A landscape with many peaks, sampled at points; each row gives a point and its height.
From any point a climber steps to the highest of the 2 points nearest to it. It stops when none of these is higher. Distance is the straight distance between rows; heights are no part of it.
<367> (h 145): [-11  -7   1   8  -9  -5  -6   8   2   8  -3   4  -8  18 -17 -16  -8 -22
 -14 -15   0 -17  -3  -1  -4   1 -18  -4  -1 -11 -19   1  -4 -30  -2  -1
  -6  -4   8  15  -4   1]
<1202> (h 197): [  4  -6   4  -8  -4  -8  -6 -12  -6   6 -15   0 -12  -4  -5  -8 -11  -2
  -2  -3   2  -6  -4  -1   3   7  -4  -8 -28  10 -26  -1  -6  -7 -29   4
 -17  10   4  11 -13   6]
<620> (h 350): [  0  -7  15  21   9   5  12  12  14 -11 -16   4 -12 -30   3  -3  -1 -14
   3   9 -10  25 -13   2   5 -16  -5  -6   5  14   2 -26   1  10   2 -14
  -7 -21 -15 -16  -9  -2]
<755> (h 402): [-17   7 -17   6 -11  11  -3   7  -9  12  11  -1   3   0   6  13  -7  26
  19 -13   9   0   7 -24   0  12  26   7   1   2   6   5   1  -3  20  11
   1  -6   9 -10   3   9]
<865> (h 232): [ 17  22  -9   8  -3 -13 -15 -23  19   0   2   9  22   6   8   1  11  -5
  12   3  -6  -1   9   7 -22  22   3   5   1  -6   5  -2   3   2  -9  -8
  12  16  -4   4   5 -13]
<26> (h 170): [ -2 -17   3   8 -11 -17  -3  16  11   1  -7  -3 -21  23 -19 -16  -8 -12
 -14 -13   3 -15 -12  -7 -17   2 -26 -14  -7  -6 -16  -6   1 -12   2  -5
  -3  -5  -2  22 -17  -9]
<130> (h 501): [  3 -11   6 -19 -10  22  10  -3 -11  -5  -7 -12  -4   1   7  -4  -8  23
 -13   7   3  14   0  -5   4 -12   6   1 -12   8   0   5 -12  16  -4  -4
 -11   4  15 -19  10  11]
<437> (h 566): [ -3   3   0  19   3  -4   8  -7 -14  17  -4  11  -1 -23  -5   7   1  -3
   8  -1 -10  -9   7   1   6 -13   7   7   8 -17   6   5  18 -21  14   0
  -2 -16 -10  -4  14  18]
<539> (h 109): [  6  10   6  -5   8  -9   4   0  18   2  -5  16  13   0 -12  -2  12 -20
   8   8  -8  -2 -14  25   8  -9 -13  -2  -2  -4   4  -7   1   9 -15  -9
  10  12 -13  12 -11  -6]
<658> (h 320): [  7   4  -3  10   2 -16 -23 -12  -8   5   2   4   3  14   3   8  -6   5
  12  -6  -2  -9   3 -17   2  20  11   8  -8  12  -7   5  14   8  -9  13
 -13  12   3  19 -12   9]
<431> (h 17): [  7  -4  -3   8  -6 -11 -13  -3   4  -8  -5  -4  -3   5   1   4  12 -13
  -5   4   3   8  11 -13 -24  23   4 -12  -4  10  -7 -20  -4  -1  -5   0
   1   3   6   0  -6 -21]
<36> (h 193): [  2  10 -17 -10  -2  -6  -6 -12  11  -5  14   5  12   2   2  11  16  14
   2   5   5   3   7  -7 -12  30  18  -2   7   1   4  -6  -5   5  -4   3
  17  15   5  -3  -9 -24]
<1138> (h 207): [-23  -6 -11 -11  -3   3  -3  23   3  -6  14  -4   1  10  -7  -3   9   1
 -12  -4   6   0  -5   6   9  13  -1 -15  -2  -7   5  -3 -19 -10   1   8
   8  -3   5  -7  10 -14]
<343> (h 195): [ 11 -23   7   5  -9  -2  -1  11   3  -6  -8 -13 -18  20  -7  -9  -7  -2
 -17   1   2  -3  -8  -9 -18 -11 -20  -9  -2   3 -16 -15   0   0  -1  -2
  -7  -4  -1  10 -15  -3]
<1182> (h 405): [  4  10 -14  -7 -12 -10 -11  -8  -9  -9   8  -5  11   5  14   0 -17  -4
  -4   0  -8  12   5   6   8   7   7 -10  -7   6  11   9   0  10  -8  13
 -17   8  16  -2   8  -2]
<202> (h 282): [ 13  14 -12  11   0 -19 -21 -12  -1  -3  13   2  13  11   8  10  -2  -3
  14 -10  -6   3  10  -7  -6  27  11   0   7   8   8   5  20  17  -8  14
  -2  19   2  12  -7  -6]
<490> (h 136): [-15   2  -8  -9   6 -11   6  10  18  -5   6   8  12  13 -18   1  -1   2
  -8 -14  10  -8 -15  15  14   7   4  -8  -9  -6  -6  -1  -9  -3 -14   2
   3   3  -1   3 -14 -14]
<953> (h 227): [-17  -1  -9  -7  -2  -4 -10  14  14 -22   8  -3  12   3   4   4  10   1
  -5  -4  10   1  -3   0   2  17  15  -8  -2  -5  12  -8 -16  11  -2   8
   4   5   0 -15   9 -16]
<526> (h 478): [ -3  -2  -9  -8  -7  -3   9  15  -7 -10  11 -11  -7  10  -3 -12  -1 -20
 -16   7   1  11   3   4   5   5  -7 -23  18   0   4  -8   2  -7   1   9
   2 -21  10  -1   4 -17]
<875> (h 119): [-15   1  -7  -3  -2  -6  -8   3  20  -4   5   9  16  22 -14  -1  -9   4
  -6 -28   8 -18  -5  12   6   3   2   2 -16 -18  -5   9 -15  -2  -7   7
   1   3  -6   0   2   3]
<341> (h 65): [ -8   5 -15  -6  -6  -6  -2   1  -2  18  14   6   4  15 -14  -8  -3  -4
  -8 -12   9 -17   2   8   0  12  -5   2   9 -17  -3  18  -4 -30  12   9
  19  -1  10  24   4  -5]
<1173> (h 81): [ -9  -1 -10  -5  -1   0   6   1   8  20   6   2   3  26 -13 -10  -6  -3
  -9 -20  17 -19  -4   1 -12  -3  -8  10  -1 -19 -11  19 -15 -21  10  -4
  18  -7   2  17  -4 -12]
<614> (h 409): [ 15  -4  14  -4   5   3   3  -3 -10 -16 -11 -12  -5 -16  15  -7   1  -1
   0  13   3  20   0  -3 -10   0   4   6   5  16  -4 -10   1  17  -3  -6
  -5  -9   2 -11  -5   1]
<622> (h 36): [  6   6  10   4   9  16   7  10   3  -5   3  -4  -4 -28  15   9  24   6
   6  27   4   6   5   2  -6  -5  -1   1  10   7  18  -8  -1  11  19  -5
  12  -3 -10 -11  12  -1]
<896> (h 522): [ -7   6 -12  -2 -17   8 -16  -9  -7  -5   2 -10  19   3  15   2  -7  16
  -1  -6   3   8   6 -15 -16  18  21   4 -17   2   5   0 -12  14  -1   1
  -7   9  14 -23   4  -4]
<252> (h 378): [ -9  -8   7  11  11 -10  -8   0   5  -6  -3   4  -3  -7  -3  13   0   2
   5  -7 -10  -8  -7   3  21 -15   7  10  -3  -5   0   1  14   3   1   3
  -8   2  -9 -10  -2  22]
<426> (h 112): [  5   1   2  -6  -2   9  11 -21 -13  28  -6   3   3  -5  -3 -12   2  -3
 -10   1   6 -20   8   6 -17 -19 -11   9  -5 -14  -4  23  -7 -28   3  -9
  10   4  -3  19  12   0]
<107> (h 110): [ 15  21  -9  -9  -4  -4  13 -19 -25  27   0   8  -5 -20   0  -9  -2 -16
  10  22 -14   7   1   6   8  14  -7  -3   6   4   0  17  15  -7 -10   2
   4   7  17  27   2   3]
<584> (h 365): [ 19  -6   9   1   5  -3  15   0  -5   4   1   5 -10   3  -3 -11  -5 -13
   1  10  -7  14  -3  -2  -3 -18  -7   2  28   4  -7  -1  14   4   2  -6
   4 -18   4   9 -13  -4]
<813> (h 122): [-10  -9  10  13 -10  -3 -13  15  10  -4  -3  -1  -3  15  -8 -15 -15 -16
 -14 -26  -8 -14   3   1  -3  -4 -11  -3 -10 -14 -16  -6 -11 -19  -6   1
 -14  -3   7  -3   3   8]
<458> (h 406): [ 12  11  13  11  19  -9  -1  -2  -2 -21  -7   0   1 -22  14   7  -3 -15
  28  10 -13  28   0   0  14   4   7  10  15  17   6 -12  13  17   4  -7
   0  -9 -14 -19  -7  11]
<1278> (h 168): [ -1 -10   6   1  -3   1  -6  -2  -7   7 -13   2 -17   2  -8   0   0  11
   2  -2  11  -7  -5 -17   2   2   4   2 -14  14 -25  -4  -4  -4 -10   7
  -6   2   3   3  -7   6]
<784> (h 2): [ 10  23 -17  -4 -12   6   4 -14  -3  12  -2   0  17 -25  14  -2   5   4
   5  13  -5  14  10   6  -6  18   7  -8  -3  -3   9   5 -10   1 -10  -5
   6   2   4  -4  21  -6]
<950> (h 395): [ -9  10  -5  10   1  -4 -15   6  -2 -14  13  -7  -2   0  18  13   2   8
  14   1  -1  10   9 -10   2  12  15   5  13   9  15  -6  15   9  16  15
   7  -5  -6 -13   6  -1]
<1228> (h 213): [  3  16 -13   0 -10  -9 -18 -10  20  -3  12   9  27   2  10   7  14   3
   9  -2  -1   4   7   3 -14  27   8  -7   8 -10  10  -5  -7  -6 -14  -8
  21   8  -5  -3  14 -27]
<697> (h 165): [  6 -12   2  -9  -8   1  -3  -1 -24  10  -7  -8 -16  -2  -2 -17  -7 -14
 -15  12  -2  -1   1  -4   4  15 -14 -14 -18   7 -19  -2  -5 -13 -20   5
 -16   7  16  24  -5  -2]
<947> (h 60): [ 11   7 -14 -18   2   2  11 -15   2   2   5  16  11  -4  -7  17  -8  10
  16  -3 -11  -3  -3   9  18  -9   5  13   3  -5  17  28   8  12  -3   1
   9  24  -1  13 -10  24]
<806> (h 520): [ 11  -1  -8 -10  -2  15  15 -12  -4   3  -6   2  -5  -6   0   8 -14  28
   9  -1   3   4  -4 -12   2 -16  13  14  -1   7   4  17  -8  10   6  -3
  -1   9  10  -3  -2  27]
<1033> (h 336): [ -8 -18  10  -9  -4  -7  -9  13   3 -20 -10 -21  -3   8   4  -6  -9   8
 -13  -4   6   8  -8   0   5  -8   4  -2  -5   3   0 -16  -8  19  -7   0
 -12  -3   7 -26  -1   2]
<13> (h 76): [ 16  21 -26 -19  -2   1   5 -14 -11  13   6   8  15 -13   7   6  -7  11
  15   3 -11   7   3  12   9   6   5   3  -2  -5  22  23   7  14  -2   9
   5  22  13  19   0  10]
<102> (h 144): [ -7  -3   6  -6   0  12   8   6   2   6 -12   2 -13 -15  -6   4   4  22
   4  -6  11   4  -8 -12   0  -2  10  -3 -16   3 -12  -7 -12  -6  -7  -1
  -7  -3  -4 -10  -4   6]
<897> (h 102): [-16 -12   2  14  -4  -9 -18  10  15  -7   8  -1   6  33  -8  -3 -10  -3
 -12 -29   1 -15  -4   4   3  -6  -6   7  -3 -12 -12  -1  -6  -3   2   7
  -6  -4   3  -8  -4   5]
<1139> (h 312): [ -3   0   4 -15   1   2   6  -9  21   4  -4  12  25  13 -12  -6 -19  15
 -11 -17   9  -3  -7   7   1 -22   3   0 -14 -14  -2   8 -33   8 -11 -13
   2  -6  -2 -19  -7   0]
<860> (h 49): [-12  15 -25 -19  -9   1  11   3  -7  18  16  10   6  12  -8  -1  -2   9
  -3 -10   1 -10   3   3  12  12   2  -3   5 -18  12  25   1 -11  10  12
  15   3  11  21  -1   0]
<112> (h 164): [  3   5  11   0   9   7   8 -15   1  25 -15  17   4  -7  -5   8   6  -8
   8   1  -1 -18   2  15  -4 -22 -13  12 -12  -7  -5  14  -1  -9 -12 -13
   6  20 -22   1   4  12]
<485> (h 483): [ -7   3   3  13  -2   0   6   0 -10  13   2   4  -8   0  -4   1  -1  -7
  -1  -4   4  -4   7  -8   3  -2  -3   7  13 -10  -3   2  18 -21  18   6
   0 -11   0  11   3   7]
<826> (h 108): [-35  -5   1  11   1   6   4  21  10  -4   6   5  -4  -3  -8  10   4   8
  -4 -18   4  -6  -9  -2  12  -3   6  -3   1  -7   4  -7  -4 -14  15   7
   3 -17 -10 -13   3   1]
<77> (h 24): [  9  13   2  -2  -2  12  10  -5   6   7   1   5   7 -20  11   2  22   4
  -1  23   4   7   2  10 -22   0   0  -3   7  -8  10  -8 -13  -6   8 -11
  18  -4  -7 -10  22  -9]
<67> (h 276): [ -9  13  -3  -6  12   5   0   6   4  -1  -4   8  -4 -22  -5   8  23  -6
   8  16  -7   0  -2  10  13  20  -7 -10  -8   7   8  -4   1  -1  -6   3
   1  17 -11  16   4 -11]
<952> (h 359): [  2  16  -7  -3   3   1  -4  -2  -6  -6  10  -4   2 -15  18   4   7   2
  14  12   0  13   3  -3   1  22  14   0   1  12  14   1   5  10   1   9
  -5   7   1  -4   5   0]
<376> (h 235): [  4   1   1  22  14 -15  13 -14  30  13   1  17  23  10 -23 -15  -9  -4
  -4 -18   0  -3  -1  27   0 -16  -6   8  15 -10   7   3   4   1   8 -16
  14  -8 -13   6 -13 -11]
<1057> (h 255): [ 16   9  -7   7  -1 -14 -12  -7  13  -4  10  -5  12  18   9   5   9  -3
   7  -1  -3  -6  10  -1 -20  18   3   1  17   1   0  -6  12  10  -8   5
   9  13  -1  15  -7  -6]
<3> (h 324): [ 12   0  19   6  13  11  10  18  -2 -12 -13   0 -20 -25   5  -1  12 -11
   9  19  -8  16 -10   3   4  -7 -17  -3   0  12   3 -19  -3  11   0 -12
  -3  -4 -10 -10   2   0]
<1186> (h 254): [  9 -15  13  12   5   6 -10   1 -18  -8  -5 -13 -16  -4  10  -2  -1  -8
  -1   7  -4  -1   2  -5  -1  -3  -5   1 -16  16 -12  -5   6   0  -2   5
 -23   7  -1   7  11   9]
<599> (h 480): [-20   4 -13  -4   0  -5  10  22   2 -19  17  -8   8   7   5   3  -1  -5
  -3  -2   0   9   3  14  14   3  -1 -11  20  -7  24  -2   5   4  18   8
  13 -14   2 -15  12 -15]
<143> (h 31): [  7  -9   5   4  -7   7  -7   0  -2  -4  -1 -11 -11   3   4  -1  15 -13
  -7  12   2  -9   5 -10 -24  17 -13 -13 -15   2  -2  -7  -5  -2  -3   2
  -1  15  -3  13   7 -15]
<198> (h 375): [ 15  11  13   1  12  -4  -1  -7   0  -9 -15   8  -4 -22   5   3   1  -5
  18   7  -1  20   1  -5  12   8  10   6   3  24  -6  -9   0   9  -9  -7
  -9 -11  -4  -7  -9   6]
<823> (h 574): [  3   2  16  13  21   1   3  -7  -8   4 -12  13   3 -35   4  19  16 -16
  22  17 -20   9   1   9  14 -11  -1  19  -1   5   3   4  10   2   0  -6
 -10  -6 -14  -2   5  22]
<99> (h 220): [ 11 -17  11   8   2  -1  -4  14   0 -16 -12  -9 -23   5   3   1   2 -12
  -5   4  -1  -4  -7  -8 -12 -11 -19   2  -8   9  -9 -16   8   2   3  -1
  -8   7 -13  13  -4   4]
<615> (h 93): [ 23  26 -22  -5  -6  -5  17 -19 -19  19  -1  16   7 -20   5   0  -4  -1
  21  17 -23  17  10   9  10  15   2   3  14  -1  13  19  12   4  -5  -1
  14  13  11  24   0   0]
<342> (h 11): [ 10  -2   1 -10   1  26   9   3 -23   7  13 -14 -21 -12  19   4   8  23
   1  20   1   3   4 -15 -13  -5   4  16   5   9  21  11   0   2  23   5
   4   1   6   8  15   6]
<597> (h 330): [ 11  -5   2  12   6 -20  -1   1  -3   1  -5   4 -13  12 -11 -10 -17 -20
   0  -6  -9   4   3  -4  11   0  -6  -8  14   7 -17  -8  20 -15   1   3
 -12 -12   3  17 -14   0]
<58> (h 46): [ 15  -9   7  -6  -2  12 -12  -3 -10  -1   5 -11  -3  12   9   5  17  -7
  -8  16  -2 -16   4   0 -24  -7 -19  -2 -12   1  -1   6  -3   7  -3  -1
   2  21  -8  20  17  -4]
<1051> (h 423): [ -4 -13  -1  13   1   1   2  10 -19   0  15  -2 -16   3   4   2  10  -8
  -1   4  -3 -10   8  -6   2   1  -6   3  22  -4   6   0  25 -19  26   8
   2 -13   5  20  10  -1]
<533> (h 187): [  7   1  15   8  11  14   5 -14  11  16 -16  14   3   3 -14 -10   4  -7
  -2  -7   6 -22  -3   6 -13 -27 -12   4 -13  -8  -6   4  -6 -14  -5 -21
   9  13 -20  -1   2  -2]
<643> (h 212): [  0  -3   5  20   8  -5  10 -10  20  23 -10  16   5   0 -19 -15  -6  -4
  -2 -16   4 -15  -3  12 -10 -14  -9   3  -1 -14  -5   8   4 -17  11 -19
  11  -5 -21   4 -11 -10]
<283> (h 124): [-26  -2   2   3   0   9  10  13  11   4  -7   3  -3 -13 -11   4   4  22
  -4 -14  18   1 -12  -6  12   0  13  -7  -6  -3  -2 -12 -12  -8   6   0
  -3 -17  -4 -24  -3  -2]
<863> (h 675): [ -7   4   5  16  16  -3  -1  -6 -14   4 -12   8  -5 -35   3  12  -1  -9
  11   5 -12   8   2  -6  19   1  11   3  -4   5   1  -1  15 -14   5  -3
 -10 -17 -12  -8  12  21]
<1246> (h 325): [  7  13  -3   2   6   6   1   1 -12   4  11  -1  -7 -15  17   7  13  -8
  10  15  -5   1   7  -2   6  16   0  -1   7  10  19   3  20   2  11   7
   2   2  -1  21  10 -11]
<176> (h 99): [-12  -7   3  -4  -5   3  -1  -3  10   8   7   3  10  24 -12  -9 -12   8
 -10 -23  12 -17  -5   7  -5 -15   1  11  -4 -20 -11  11 -26 -17   4  -6
  11  -8   1  -2   2  -2]
<834> (h 292): [  7 -11   8  -1   1 -10   0  -3 -11  -4  -5  -1 -12  15 -11 -11 -24 -11
  -5  -6  -6   4  -1  -3  14 -18  -6  -1   5   3 -10   1  15  -6  -7   2
 -23  -9  20  12  -9  14]
<637> (h 123): [-10  23   4 -19   7  -1  16  -9   9  20 -14  25   8 -12 -18  -4  19 -14
   2  14  -4  -9 -15  31  19  -5 -16  -4  -7  -1  -4   9  -7   3 -18 -10
  14  16 -10  12  -5  -9]
<1150> (h 497): [ 16   4  15  12  12  -1   7 -10  -4  11 -10  11   8 -21  10  12   7  -1
  12  11  -3   8   3  -2  -4 -20   8  17   5  -3   7   1   8   2   9 -13
   3 -12 -14 -12   1  22]
<191> (h 69): [ -7  -8  16   6   3  16   3   3   0  -9 -12  -4  -3  -7   7   9   1   7
  -5  -9   4 -10   3  -3   1 -28   7   7 -15  -5   1  -5  -5  -1   8  -6
  -3  -9 -13 -20  16  22]
<464> (h 50): [ -4   0  19   3  14  19   8   9   3  -2   1   1  -5 -11   6  12  20  19
   0   8   5  -2  -5   0  -1 -20   2   6  -1  -4  13  -8  -5   7  15  -8
  10   0 -16 -16   8   7]
<793> (h 274): [-16 -13  -1  -1   2  -7  -7  14   9 -14  -2  -1 -12   3 -10   4  -4  17
   4 -14   7  -2 -15 -11  21   9   8  -2  -6  12 -10 -17   2   7  -9   8
  -6  -1  -3 -10 -17  -3]
<282> (h 54): [ -9  -5   3  15  -9   0 -14  -1  12  -2 -13  -1   5   7  -5  -8  -3   0
  -6 -19   7  -5   8 -15 -18   6   8  -4 -14  -4 -20 -15 -22 -10  -4  -2
  -6  -7   8 -15  -5  -6]
<1124> (h 294): [-10 -14   8   9   4   2 -12   3  -9  -8  -4  -4  -9 -14   5  -5  -9  -8
  -1  -3  -6  -1   4   3  21  -5  -2  -3 -25   6  -2   0   9 -10  -7   7
 -24   7   4  -7  13  14]
<532> (h 90): [-20  -9   9  15  -7   7  -8   9  12 -10   4  -3   4   1   1   2  -1   3
  -5 -16   5  -9   1   0   2 -13   1   7  -6 -14   3  -4  -5 -14  17   0
  -2 -14   1 -16  18  11]
<1242> (h 352): [ 11 -16   7   2  -1  -9  -9  -8  -2   2  -1  -6  -4  26  -7  -5 -19   2
  -5 -17   0 -13   4  -7  -2 -23  -9  13   1   0 -18  12   8   2  -6   4
 -13   2  13  11 -14  23]
<701> (h 369): [ 11  -4  -5  -9  -4 -17 -13  -4   6  -7   7  -1   9  25   0   4 -15   9
   6  -9   1  -5  -1  -5   6   7  12   3   0   9  -2  10   8  22 -16  14
  -7  18   7   6 -18  13]
<680> (h 135): [  6   5   1 -14  -4   1   1  -8 -27  22   4  -3  -8  -9  -3 -14  -1 -13
 -11  16  -4  -4   2   1   2  15  -4 -13 -10   3  -2  17   8 -14 -11   8
  -7   4  14  34   5   0]
<1152> (h 247): [-18   4  -5  -6   9  -6  -3  13  13 -23  -1  -9  -1 -11   0   9   5   3
   5  -1   5   5  -6   0  18  13  12 -10   2  11  10 -15  -2   8  -2   8
   0   2  -9 -19  -6  -8]
<1000> (h 256): [  5  15 -10   5   6 -17   5  -9  22   9   1  20  26   7 -15  -7 -12  -6
  -2 -17  -6  -2   3  22   5  -2   1   2  12 -15   0   7   6  -4  -6 -16
  14  -8  -5   2 -11  -8]
<327> (h 620): [ 12  -4   0 -16  -4  31   9  -5 -20   0  -2  -6  -9  -8  10   8 -10  29
   7  12  -3   5  -2  -8   4 -11   9  15  -9   7   8  17  -9  19  11  -5
  -7  10  13  -7  15  26]
<117> (h 14): [ 11  10  -3   4 -12   3  -2  -9   5   5  -2  -2  19 -13  11  -7   4  -2
  -3  12  -2  11  14   8 -13   3  -2  -1   9 -11  11   0  -3  -3   1  -7
  11 -12   2  -7  29 -11]
<352> (h 96): [ 14  18  -3   1   7 -20   8  -8   6   4  -2  14  13  -3  -6  -3   3 -22
  10   7 -17   1   5  21  12  -4  -6   7  14  -2   2   7  13   1 -12   1
   6   8  -2  11  -7   2]
<189> (h 426): [ -5   0 -12   0  -5  -4  -3   4 -12 -12   8 -15   1   4   5  -1 -11 -14
  -5   5  -6  12  12   1   7   7  -2 -11   8   2   9   2   9  -2   1  14
 -13  -3  10  -1  14  -6]
<357> (h 462): [  2   5 -17 -11 -11  -2 -18 -14  -8 -11   6 -15  17  14  16  -3 -19   8
   1  -6  -5  13  -1  -5 -15  20  12   0  -9   5   6   7  -4  29  -3   8
 -17  16  17 -17  -2  -3]
<144> (h 379): [  7   6  14  21  14  -9   3  -2   9 -15 -12   7   3 -16   4  -3  -6 -16
  14   5 -15  25  -2   9   4  -4  -3  -3  21  10   6 -25  15  11   5 -10
  -3 -17 -13 -16  -4  -3]
<835> (h 299): [  0  12  -2  -7   6  -8  -8   7  -8   3  10   4  -7 -10   3   2  22 -16
  10  20  -8  -6  -1   6   8  19  -9  -3   7  10   9   1  14   2  -1  13
   3  16  -6  26   2  -7]
<983> (h 303): [-14 -25   5  -8  -6   2  -9  24   2 -21   0 -16 -14  17   1   1  -2  16
  -6  -4   3   6 -14 -10  10   1   1  -3  -5  12  -9 -13  -3  10  -1   6
  -4  -6   5 -17 -14 -10]
<167> (h 281): [  2  10 -14  -7  -2 -14  10 -14  22  -2   2  14  31   7 -18 -12 -24   5
  -9 -21   7  -5  -4  19  12 -11   6  -2  -1 -16   0  13 -14   3 -10 -10
   6 -11  -1  -3  -9  -7]
<350> (h 63): [ 11   0   7  -4  -2  21  -8  -3 -21  17  11  -5  -9   4  12   6  18   5
  -9  15   0 -15   4  -6 -18  -3 -12   2 -20  -2   7  13  -2   1  13   5
  -6  17  -4  27  18   0]
<158> (h 334): [-16 -18   9  14   6   0 -14  15  -7 -18   2 -11  -9  -6   5   6   0  -3
   2  -2 -11  -1  -2   3  25 -11   0   8  -6   2   9  -3  17  -2  10   8
 -15   7  -2 -17  16  17]
<287> (h 433): [  3   6   8  11   4  -7   6  -8   6   6  -8  14  13 -12   6  15  -5  16
  15  -7   2  -5   0  -1   3 -17  17  16  -2  -5   3   7  12   1   6  -3
  -2   2  -9  -9  -2  26]
<344> (h 139): [  4  -1  10   1   4  12   7 -20 -16  27 -13   8  -6 -10  -6   0  12 -12
  -1  15  -6 -25   6   8 -13 -21 -17   7  -8  -4  -4  17   2 -20   0  -5
   5  21 -14  19   7  13]
<424> (h 435): [ -8   0  -8   1 -11  14   2  -4  -7  15   3  -2  -1   1   1   5 -10  25
  10  -8   9  -7   5 -13  -3  -5  14   9  -9  -2  -1  13  -5  -6  13   5
  -1  -4   9  -4   5  14]
<772> (h 13): [ -2 -11 -17  -8  -8  -9 -15   0   4 -12  10 -12   3  22   2   4   8  -8
 -14   7   8   7   8 -13 -26  24  -4 -16   5   2 -14  -9  -6  11 -12  -6
   3   5  14  -6 -13 -24]
<187> (h 373): [  1 -11   2   9   9 -13   2  10 -13  -5  12  -1 -16  11  -6   1  -5 -23
  11  -1 -13   2   3  -7  16  -3 -10  -1  28   0   1  -6  30 -14  13   8
  -3 -15   0  26  -4  -1]
<550> (h 523): [-16  -6 -14  -7  -3  -9   9  23 -11 -11  21 -10  -2  12   0   0  -4 -18
  -9  -1  -4   9   1  12  16   4  -9 -17  35 -10  15  -1  16  -4   9  11
   8 -20   4   1   5 -18]
<635> (h 23): [  7   2   3  -2   5  18  15   3 -21  -1  12 -10 -15 -27  26   2  13  12
   5  29   0   9   8  -7  -6   2   5   6  15  13  18   1   5   6  30  -1
   4  -9   2  -3  20   0]
<183> (h 153): [ -7  12  -8 -11  12  -8  14  11  22  -2  11  15   3   4 -13   1   6   6
   1  -2   6   1 -11   5  18  12   1 -14  10   2   2 -12   0  13  -8  -2
  16  -4  -8   3 -26 -21]
<294> (h 410): [ 19  -8  10  -3   0   8  15   2  -2  -1  -6  -6 -13   1  -1 -11  11  -9
  -8  21   5   3   2  -1 -22  -7 -15  -1  14   3  -5 -11  -6   4   3  -8
   6  -7   1   7  -9 -10]
<225> (h 372): [  2  -8  15  -5   1   0  -8   5  -2 -30 -15 -21   1  -9  17  -5 -10  -4
  -5   7   0  18  -4   3  -1   3   2  -2   0  16   3 -17  -6  21  -3   0
 -14  -2  -1 -32   2   3]
<181> (h 230): [  7   8   0  -7   1  -8   2 -18  -5   4 -13   5   3 -15  -8  -9  -9 -10
   3   0  -5   4   2  10  15  -5   3  -6 -13   4 -12   7  -2  -2 -25  -3
 -18   7   7   2  -3  17]
<340> (h 453): [-13  10 -15   3 -19   8 -14   1   3   4  12  -4  13   3  14  12  10  23
   9  -7  10   5  10 -23 -15  21  21   5  -2  -4   7   0  -6   3  14   7
  12  -3   6 -19   4  -7]
<333> (h 351): [ -1 -11  10  -2   1  12  16  -5  11  12 -12   2   1   7 -15  -6 -15  16
 -13 -14   9  -2  -9   7  -4 -29  -2   2  -8  -1 -11   5 -16   5  -2 -10
  -3  -6  -9 -12  -9   6]
<1281> (h 85): [ 15   4   7   1  -8  17   5 -17 -18  26   7  -5  -9   2   4   0   8   9
  -5   7   8 -13   7  -9 -26  -3 -11   8  -9  -8   3  16   1 -20  12  -4
   3   9  -3  25  19   3]
<267> (h 456): [ 24 -11  22 -10   4  12  11  10  -4 -12  -9 -20 -15  -4  20  -6   8  -7
  -7  28  -1  13  -2 -10 -22  -8 -16   9  10  16  -5 -15  -9  17   0 -12
   0  -5   1  -5  -8 -11]
<61> (h 185): [-11  -7  -2  -9   3   7   6  26  13 -11   7  -3 -10   5  -6   8  18  10
  -8   0  10 -13 -12  -3   2   3  -8  -9   3  -5   7  -7 -10   2   5   1
  14   0 -14  -3  -1 -20]
<78> (h 434): [-12   7  -7   3   3  -6   9   9  -5 -21  14 -14  -3   4  11   7  -7   4
   9  -6   7  19   8  -3   2   8  11  -6  30   6  11 -10   9   4  21   5
  12 -18  -1 -20  -1  -9]
<142> (h 417): [ 10 -16  -4 -15  -7 -11  -9   0   4  -4   4  -9  -6  38  -5   2 -13  16
  -4 -10   5  -6  -9  -6   0 -10  -1  10  -2   6 -13  15   4  13 -17   7
  -2  14  11   8 -21  13]
<945> (h 415): [  3 -15  15  -3  -7  17   5  -7  -8   4 -10  -7 -11   8   0  -6 -12  14
 -12   0   6  -1  -4  -6  -1 -27  -1   1  -6   2 -14  -1 -11  -1  -9  -7
 -14  -8  11 -14   1  16]
<128> (h 37): [-13 -12  -6  -1 -15  -6  -8   2   7 -12  -8  -8   3  21 -11  -6  -7  -1
 -15 -14  10   8   3 -14 -10  10   3  -9  -1   0 -23 -15 -22   1 -13  -3
  -3 -10  17 -16 -22 -14]
<35> (h 70): [-15  -6   1  13 -12  10 -12   5  13  -1  -3  -7   5   6   5   6   5  11
  -1 -17   7  -5   3 -17 -19  -1  15   4  -9  -6  -4  -6 -22  -4   8  -2
  -2 -10   3 -22   7   2]
<588> (h 142): [ -3   8  -2 -13   6  11  11  -5  -3  17  -4  11   3  -9 -11  -1  15  -2
  -1   8   1 -16  -6  14   4  -9  -8  -2 -13 -12   1  11  -9  -7 -16  -9
  10  15 -10   3   9  -2]
<288> (h 259): [ -5   6  -5  -3  -1   1  -3  -6 -13  -3  -5  -4   3 -18  -4  -1  -2 -12
  -6   5  -7   6   7  13  26  -3  -1  -4 -15   0   1   4  -2  -2 -14  10
 -17   1   7  -6   8  11]
<1024> (h 25): [  2 -11  -1  -4  -6 -14  -7   2   8  -9   1 -12   4  28  -1  -4  -5   4
 -13  -6   8   6   0 -18 -20   6   0  -7   8   4 -18 -13  -5  17  -8  -5
   2  -3   9  -8 -25 -12]
<862> (h 167): [-14  -2  -7 -15   9  -1  12  24  22  -6  18   3   0  17 -12   0   8  16
 -14  -2   8  -2 -15   6   1   5  -2 -11  16  -8   6 -11  -6  13  11   0
  13  -9  -9  -2 -14 -26]

Call two points neighbours if one is among the 2 nearest of the other. Go from one point of each pair to the other, from neighbour to neighbour, staying as high as possible. Name the lowest point that can't be avoided.
<1202> and <550> -> <947>
<614> and <142> -> <834>
<267> and <863> -> <597>
<458> and <614> -> <198>
<327> and <896> -> <755>
<550> and <896> -> <1182>

For each start below, name the point where the climber stops.
<1228> -> <142>
<350> -> <327>
<835> -> <550>
<67> -> <550>
<637> -> <327>
<352> -> <327>
